The views of a scene show one set of named points, each view turned or mirrored, and shifted as a whole, with a little noise and some points left out.
In the rows, zero is written as 128.

Scene 1
View 1
Q_435: [ 95 173 143  99 146  75 106 137 116 113 123 135 134 102 152  94 123  84
 174 162 120 127]
Q_605: [119 149 198 151  62 114 104 120 153 146  74 197  79 110  84  94  96 201
 138 185  64 152]
Q_918: [209 137 136 104 116 128 103 182 143 155  85 111  58 130 148 104 113 112
 111 173  73 134]
Q_212: [140 163 125 102 137  85 126 163 112 135  71  94  80  81 167  83 125  83
 135 174 122 157]
Q_334: [105 160 141 104 133  76  98 143 139 132 129 159 122 126 136 110 117 107
 160 148 102 112]
Q_907: [231 131 129 102 122 137  90 186 151 156 102 109  69 147 149 111 114 108
 111 172  64 118]
Q_44: [130 148 183 123 100 115  86 128 151 131 125 183 117 136 107 103 101 156
 156 173  62 122]
Q_141: [164 152  96  79 161  82 109 187 129 147 103  90  83 120 180 109 131  55
 125 149 122 122]
Q_75: [126 138 115 104 122  73  99 166 171 174 114 176  77 154 129 134 114 119
 124 122  92  96]
Q_471: [142 126 117 127  90  77 116 181 184 206  61 181  19 141 113 135 110 152
  88 125  87 121]
Q_230: [112 144 144 110 116  79  92 143 162 151 129 193 108 150 116 129 111 134
 147 134  80  96]
Q_609: [196 145 177 108 113 145  79 146 136 117 126 132 117 132 132  94 106 127
 150 196  55 130]
Q_57: [136 145 160 114 109  99  86 142 159 144 122 180 101 143 115 114 109 137
 144 157  69 111]
Q_698: [ 98 148 115 114 124  57 121 163 152 171  82 161  66 119 133 116 121 117
 125 130 120 124]
View 2
Q_698: [108  87 126 157  84 175 119 136 115 112 189 138 129 125 146 115 134  88
 118  81 150 137]
Q_918: [125 115 159 108  89 149 158 192 157 133 140 131  93 175 149 113 133 155
  79 130 168 145]
Q_334: [107 108 156 162  81 191 115 124 115 109 152 102 135 105 137 129 185 117
 129 132 159 114]
Q_471: [108 100 143 136  93 143 126 190 133 114 198 174 145 180  98 115  96  95
 108  43 144 149]
Q_230: [105 112 168 158  80 183 108 136 121 105 158 113 153 122 103 134 178 114
 135 115 151 114]
Q_57: [114 120 177 140  80 168 121 156 131 107 150 120 158 140  88 140 178 136
 127 122 146 119]
Q_141: [103  91 139 145  92 191 144 155 125 143 142 104  56 136 210  94 138 113
  87 131 196 127]
Q_75: [ 93 115 172 164  89 185 105 157 118 113 159 117 138 145 105 121 150  98
 130  94 170 110]
Q_435: [119  96 137 159  73 195 125  99 116 114 149  91 120  78 173 129 199 125
 125 156 157 119]
Q_212: [138  84 109 128  79 164 159 135 136 129 163 121  83 112 209 115 152 135
  88 139 153 155]
Q_609: [129 133 186 107  79 157 154 170 157 118 120 107 125 148 118 139 194 185
 100 180 157 127]
Q_907: [115 125 179 108  95 154 154 209 156 135 127 123  86 190 138 114 137 157
  81 138 184 129]
Q_44: [122 128 181 131  74 162 127 143 141  95 149 116 173 128  77 155 201 155
 132 140 130 127]
View 3
Q_609: [111 113 116 102 158 155 155  80 175 126 100  71 126 109 137 125 108  73
 142 123 177 129]
Q_230: [108 146  97 130 131 124 150  64 107 143 117  80 136 134 108 207 126 158
 125  99 144 137]
Q_212: [151  88 133 110 167  87 164  97 101 164 125 156  93 146 141 101 147  83
  83 118 150 121]
Q_57: [109 131 111 117 136 135 147  66 135 136 111  72 134 126 113 181 114 137
 124 110 144 129]
Q_918: [120 106 138  68 160  98 130 133 150 137  90  99 116 129 148 121 115  90
 112 121 143 152]
Q_141: [137 130 107 101 166  64 156 140  85 162 111 156  99 148 158 125 162  87
 112 114 172 172]
Q_75: [109 152  98 116 135 103 140  93 104 144 112  92 134 138 117 202 133 158
 124  99 140 155]
Q_435: [137 127  93 160 153 120 192  50  89 158 138 139 107 139 121 142 162  99
 114 111 180 118]
Q_698: [135 109 128 114 141  89 148  76  93 159 128 123 113 149 110 172 138 152
  80 106 113 123]
Q_605: [113  81 152 109 134 158 141  18 172 133 113  50 136 122  90 171  85 151
  85 111  95  70]
Q_907: [112 120 128  59 160 101 122 148 158 132  84  88 120 123 156 125 111  84
 126 118 158 167]
Q_44: [106 122 110 126 138 160 154  38 154 130 112  60 136 115 107 175 110 126
 127 113 148 105]
Q_334: [123 138  91 147 143 119 171  62  99 152 128 113 121 138 118 174 147 125
 120 106 165 131]
View 4
Q_609: [103  84 114  70 153 104 160 120 171 149 109 138 139 104  84  83  98 169
 184 136 117 126]
Q_230: [ 88  92 117 136 124 166 116 186 114 134  90 151 110 112 130 119 107 151
 143 137 136 151]
Q_605: [ 52  56 103  96 161 122 131 155 170 114 102 161 114  58 118 199  93 111
 136 111 150 103]
Q_44: [ 76  74  89 102 152 136 146 168 156 124  99 135 109  94 111 123 100 144
 152 125 138 128]
Q_334: [100 111 109 129 141 144 113 183 126 114 107 142 159 134 131  95 122 154
 130 145 113 160]
Q_212: [117 136 152  95 149  88  98 121 147 121 127 173 242 126 122 113 127 145
 134 152  85 151]
Q_141: [143 152 190 118 107 125  86 122  98 159 111 185 222 150 124  74 120 175
 157 166  81 172]
Q_698: [100 123 155 138 120 148  80 165 106 129 102 185 174 111 146 156 113 133
 123 144 115 156]
Q_75: [ 97 106 143 141 108 167 104 173 101 144  87 165 123 117 132 119 104 159
 153 141 128 160]
Q_471: [ 89  99 192 135  95 156  81 130 100 166  79 218 133  74 134 201  86 134
 156 133 138 135]
Q_907: [126 104 175  82 113 112 131  89 139 184 100 177 155 105  88  95  88 179
 201 148 111 137]

Which points are out of place in each view (at most two, in the order of its rows)? Write - if all are in place.
view 1 | Q_75
view 2 | Q_230
view 3 | Q_698
view 4 | Q_141

Scene 2
View 1
Q_169: [124 158 158 150 161 120 153 109 149 179 113 148 139 123 132 118 168 147
 142 116 151  94]
Q_587: [122 133  80 164 135 108 109  92 146 173 138 146 117 139 148 132 181  91
  96  97 144 122]
Q_592: [145 159 101 172 137  92 143  67 136 179 127 159 139 135 153 149 207 125
 113 120 170 106]
Q_297: [145 162 176 175 148 114 169  87 173 185 130 153 145 133 146 116 158 160
 143 134 151  54]
Q_570: [150 157 121 179 137  99 151  72 154 182 135 156 139 136 156 138 188 134
 124 125 157  80]
Q_412: [100 100 142 153 135 140 110 130 199 188 140 122  97 163 135  68  91  86
  92  80 116  88]
Q_881: [116 129 139 149 141 109 137 108 165 189 117 140 114 157 130  99 142 112
 105  95 157 108]
Q_478: [123 141 126 160 142 116 131 100 159 181 126 143 123 138 141 115 160 117
 114 104 146 102]
Q_38: [107 154 133 142 174 142 121 134 131 156 117 145 141  91 123 122 183 135
 144 105 126 126]
Q_841: [121 125 118 150 134 100 135  96 161 194 121 144 110 166 140 107 147 103
  93  93 164 111]
Q_935: [156 175 166 156 140  66 206  61 144 208  96 167 138 163 142 138 198 166
 128 137 218  87]
Q_149: [115 125  96 159 141 119 107 109 154 173 134 138 116 136 140 116 160  95
 101  91 136 117]
View 2
Q_412: [125 180 103 141  29  85 108 112  74 171 108 143 138 135  95 184 135 148
 176 131 128 133]
Q_149: [147 134 122 155  79  86 100 133 119 136 149 137 142 119 120 151 135 125
 144 144 106 123]
Q_592: [152 104 124 135 147  90  93 168 143 137 175 151 116 107 108 103 114 119
 109 133  98 121]
Q_478: [130 136 124 139  99  92 105 148 120 160 154 144 122 122 106 134 126 134
 133 134 116 129]
Q_841: [154 156 112 155  99  84  85 137 115 156 145 155 125 117  83 146 113 122
 148 131 116 134]
Q_38: [116 134 174 157  88 110 126 151 157 176 185 123 135 137 153 130 152 135
 123 152 132 123]
Q_169: [100 148 155 134 112 106 119 162 145 208 178 145 101 139 112 118 127 144
 123 134 148 138]
Q_935: [129 133 127 126 189  95  83 191 152 201 184 178  73 111  56  82  84 126
 104 112 132 143]
Q_297: [ 93 123 125  92 120  96 122 180 115 204 153 160  87 128  96 105 118 156
 112 115 137 136]
Q_587: [166 110 121 161 106  87  90 142 135 113 163 136 146 112 126 130 130 113
 131 147  86 116]
Q_570: [122 113 113 107 136  88 103 176 120 166 156 160  96 116  93 103 111 138
 113 121 114 130]
Q_881: [137 164 120 148  87  88  94 138 118 174 146 151 121 127  86 146 119 132
 149 132 129 135]
View 3
Q_881: [149 115 124 116 108 122 139 149 117 117  78 110 139 110  99 140 101 137
 172 166 129  67]
Q_412: [121  68 104  68 111 111 188 161 111 141  64 128 146 113 112 120  84 157
 191 155 123  45]
Q_935: [179 161 140 189 100 121  67 150 117  49 107  96 129  74  35 159 128  77
 168 163 125  87]
Q_841: [162 116 126 119  96 124 142 142 129 125  72 106 148 107  87 132 113 134
 169 167 140  84]
Q_592: [156 136 130 155 101 129  83 141 148  91  88  75 170 108  90 131 129  99
 120 166 145 114]
Q_169: [122 147 133 141 134 120  85 163 103  75 113 101 132 115 111 154  85 119
 166 161 108  52]
Q_38: [109 151 134 127 141 133  80 154 121 104 108  83 151 146 161 147  81 142
 134 172 117  70]
Q_478: [136 117 123 121 112 122 117 150 129 107  84  96 157 113 109 132 103 122
 150 164 131  80]
Q_297: [114 112 121 140 123 106  87 182 104  51 109 103 149  87  78 139  96  84
 161 144 107  59]
Q_570: [138 113 123 147 105 112  91 160 126  70  97  92 163  90  75 132 118  83
 145 152 129  89]
Q_149: [138 106 121 106 107 129 133 141 142 135  72  91 167 126 124 125 105 141
 141 170 142  92]
View 4
Q_841: [117 130 157 167 120  88 148 119  45 173 112 131 138 132 158 116 119 137
  74 128 137 102]
Q_149: [105 129 145 164 136  93 146 129  46 178 133 113 141 134 139 114 101 130
  98 115 116 133]
Q_38: [107 136 146 121 134 130 207 122  88 150  96 108 162 112 112  78 114 103
 138  98 107 134]
Q_587: [108 120 137 161 136 104 143 141  45 157 141 120 133 140 135 134  99 140
  98 121 103 128]
Q_478: [114 141 153 147 131 100 162 119  64 162 123 111 148 124 152 100 122 132
  94 124 122 115]
Q_570: [128 157 150 122 126 108 171 118  94 122 139 109 151 125 179 107 145 150
  75 147 113  93]
Q_297: [129 171 166 112 128 101 190 102 112 136 126  93 167 112 186  75 157 138
  86 145 126  93]
Q_592: [119 135 131 128 123 128 168 135  79 109 136 129 136 138 147 135 123 153
  85 135  95 102]
Q_935: [135 146 143 107 100 130 198 106 110  87  89 151 144 123 174 110 168 157
  54 154 130  45]
Q_412: [113 146 186 192 138  47 129 105  30 241 127  89 157 117 175  77 111 119
  87 117 157 134]
Q_169: [120 150 161 121 123 116 206 106  96 148  89 111 162 110 150  71 140 114
 111 118 129 103]
Q_881: [117 135 165 164 124  85 157 112  52 182 104 119 149 121 158  97 122 129
  81 122 143 104]
View 5
Q_592: [167 146 139 106 158 104  84 108 135  91 130 141 104 131 110  85 139 125
 182 124 180  95]
Q_841: [150 111 116 123 129 132  98 134 148  96 108 171 135 141 112 133 115 123
 172 101 137 130]
Q_478: [161 114 131 138 137 138 113 126 147 107 119 157 117 123 132 115 121 113
 164 110 151 120]
Q_587: [157 131 119 137 156 117  64 116 141  86 118 184 124 121 133 107 134 103
 162 130 148 119]
Q_38: [162 109 156 166 162 162 116 126 150 124 150 141  93 135 145 106 135  77
 128 139 192 127]
Q_935: [163 138 154  71 118 109 132 129 134 108 132  86  91 169  62  97 127 158
 214  90 197  89]
Q_169: [166 105 162 139 130 161 148 133 149 130 142 111  95 143 114 112 120 110
 158 106 186 115]
Q_412: [154  81 107 169 109 168 129 145 161 112  90 195 157 102 152 155  92 107
 152  87  94 149]
Q_570: [178 136 143 110 132 116 125 111 141 107 122 124 106 112 114  92 121 134
 195  94 164  85]
Q_149: [155 118 120 148 148 134  84 123 149  98 117 182 128 119 142 121 127 100
 153 121 143 128]
Q_297: [187 121 158 125 113 146 167 119 147 123 126 104 100 106 122  97 109 131
 186  83 168  87]
View 6
Q_881: [ 79 142 142 103 146 107 124 154 149 123  89 138  91 122 101 131  63  81
 144 100 113 121]
Q_149: [ 83 143 115 108 121 117 144 134 138 162 107 146  95 141 100 119  77 117
 133  80 108 125]
Q_570: [ 88 106 115 144 117 125  98 117 142 137  80 134 136 130 152 126  67  65
 142  73 123 121]
Q_587: [ 79 140 117 106 127 119 145 136 130 162 115 139 104 159 117 114  71 133
 138  77 111 126]
Q_38: [142 143 157 111 133 166 158 136 153 100 116 160 123 141 129  93 102 117
 154 105 119  99]
Q_935: [ 77  93 134 151 159 110  69 144 134 100  68 112 169 151 201 130  40  42
 170  83 133 108]
Q_478: [ 94 134 133 116 132 124 129 135 146 133  93 145 108 130 115 118  77  91
 139  91 115 119]
Q_592: [ 85 113 112 134 127 126 116 126 127 151 101 131 143 168 168 113  67 108
 148  70 121 117]
Q_412: [ 77 163 138  85 129 104 143 149 163 138  85 154  42  80  34 137  76  70
 123 106 103 135]
Q_841: [ 65 142 130 103 146  99 121 152 138 139  93 132  95 136 106 129  55  94
 143  92 113 125]
Q_169: [126 126 159 124 141 146 120 137 159  83  86 146 131 122 140 112  84  64
 158 108 125 103]

Which points are out of place in each view (at most two, in the order of its rows)? Write - if all are in place.
view 1 | Q_169, Q_570
view 2 | Q_587
view 3 | -
view 4 | Q_38
view 5 | -
view 6 | Q_149
